Each scene shows the same named points in several views. A view is turned or mirrored, shifted and resized as a whole, has a little noise and may leave points out.
(in the rows, 128 means zero)

Scene 1
View 1
k_484: [100 118  86  87 102 149 111 143  46 111 182 100 161]
k_914: [117 179 112  94 110 111 146 165  88 135 129 122 145]
k_459: [117 157 113  82 101 113 146 160  63 135 141 125 150]
k_913: [ 86 173 111  95 164  61 132 182 123 130  84  98 123]
k_721: [ 79 182 110  92 126  78 117 158  92 140 107 111 135]
k_549: [129 168 101 105 132 146 146 168 123 119 163 103 151]
k_862: [ 92 180 109 105 154  86 127 171 132 128 107  93 126]
k_312: [ 85  99 101  73 169  41 124 191  48 105  98  83 127]
k_929: [113 198  94 120 128 167 132 151 148 122 168 104 156]
k_880: [119 154  88 103 130 152 137 163 107 109 178 108 155]
k_945: [149 122  89  96 164 136 173 207 115  95 158  95 154]
k_149: [ 96 168  94 111 145 122 118 159 125 122 145  95 144]
View 2
k_459: [ 91 113 147 112 212 115  86 163  70  82 160 118  68]
k_149: [147  93 107 175 169 123  93 164 128 109 171  86 115]
k_312: [ 83 151 196 122 126 124  85  99   4 167 153  51 111]
k_929: [164  69  91 187 212 121  90 197 171  89 175 101 100]
k_549: [143  87 120 159 212 119  63 190 145 118 177  88 100]
k_880: [147  83  94 157 205 119  98 181 135  79 173 108  89]
k_721: [108 115 142 179 155 129 144 127  75  86 164 117  88]
k_913: [ 88 128 193 201 138 134 153 114  49 101 167 130  88]
View 3
k_945: [126 156 176 179  51 133  94 198  77  91 107 139  55]
k_484: [126 140  54 136 107 141 158 172  90  93  54 132  95]
k_862: [102 146 187 102  88  73  96 152  90 170 119 135 126]
k_929: [157 140 186  99  99 148 171 159  45  99 140 117 121]
k_149: [121 153 156 106  98 115 128 157  71 136 109 129 114]
k_549: [141 139 166 138  83 141 132 175  75  96 119 127  93]
k_721: [127 108 152  93  96  79 139 163 115 118 123 119 137]
k_459: [124  96 115 133  76  83 148 186 136  93  97 126 115]
k_312: [ 74 150  99 154  66  46  42 187 138 173  46 162  87]
k_880: [139 143 137 133  87 152 156 174  73  87 106 126  90]
k_914: [130 103 145 115  81  84 137 182 118 105 118 128 116]
View 4
k_914: [155 135 137 145 133  99 121 182  91  76 131 148 160]
k_484: [ 93  32 179 161 183  99 140 131 131 103 153 178 131]
k_459: [136 116 147 153 148  99 146 173 108  98 135 153 160]
k_945: [144  94 110 140 133 115  82 106 123  15 127 198 126]
k_862: [178 134 128 118  77 115  98 185  55  58 109 139 122]
k_149: [162  92 157 117 117 111  85 167  62  54 129 149 122]
k_549: [181 140 138 119 138 118  73 157  76  22 139 155 155]
k_721: [166 131 137 138  88 101 130 210  73  95 112 139 139]
k_913: [176 156 105 136  61 100 141 218  76  94  94 134 146]
k_880: [136  82 167 133 160 109  89 133  88  54 149 169 135]
k_312: [130  84  80 153  35  92 167 165 121 105  80 172  90]
View 5
k_880: [101  69  98 145 117 166 135 154  96  94 144 135 153]
k_459: [137 113  92 108 158 142 145 135 112 105 106 154 132]
k_484: [112  45 115 133 142 113  91 138  83  94 101 152 109]
k_312: [157  87  90 139 237 118 130 170 171 159 158 143  60]
k_913: [185 159 124 120 186 172 163 174 171 148 118 127 105]
k_862: [152 113 141 146 143 173 130 174 143 116 125 119 116]
k_945: [ 87  55  51 148 164 171 172 163 119 104 193 140 147]
k_149: [124  78 140 179 135 195 132 191 141 117 177 103 132]
k_929: [108  92 132 157  84 201 144 161 106  88 145 115 175]
k_914: [136 120 105 117 143 163 156 154 123 110 114 135 140]
View 6
k_929: [106 120 102 149 157 180 162 178 165 174 117 161 141]
k_312: [116 142  87 110  92  62 136  83 121 131 188  89 152]
k_484: [123  73  67 104 172 152 155 145 107 162 150  86 119]
k_880: [112 104  93 124 150 166 178 157 132 158 125 136 143]
k_459: [160  71  79 118 141 136 146 190 134 173 163 142 123]
k_862: [103 152 104 158 116 107 128 137 169 160 151 151 152]
k_721: [138 128  90 148 121 104 111 150 153 167 172 140 138]
k_945: [ 97 129 111 104 113 152 206 118 128 132 128 140 172]
k_913: [138 145  93 150  91  68 108 145 166 161 183 152 152]
k_549: [114 115  97 129 138 166 181 153 147 161 130 152 150]
k_149: [106 130  95 148 142 144 139 149 153 170 134 138 141]
k_914: [146 103  95 126 115 122 150 168 148 163 155 153 143]

In a view up to two points have been moved. Name them for each view, in the order of its rows, or write none.
view 1 => k_913
view 2 => k_880
view 3 => k_721
view 4 => k_484, k_549
view 5 => k_862, k_149
view 6 => k_459
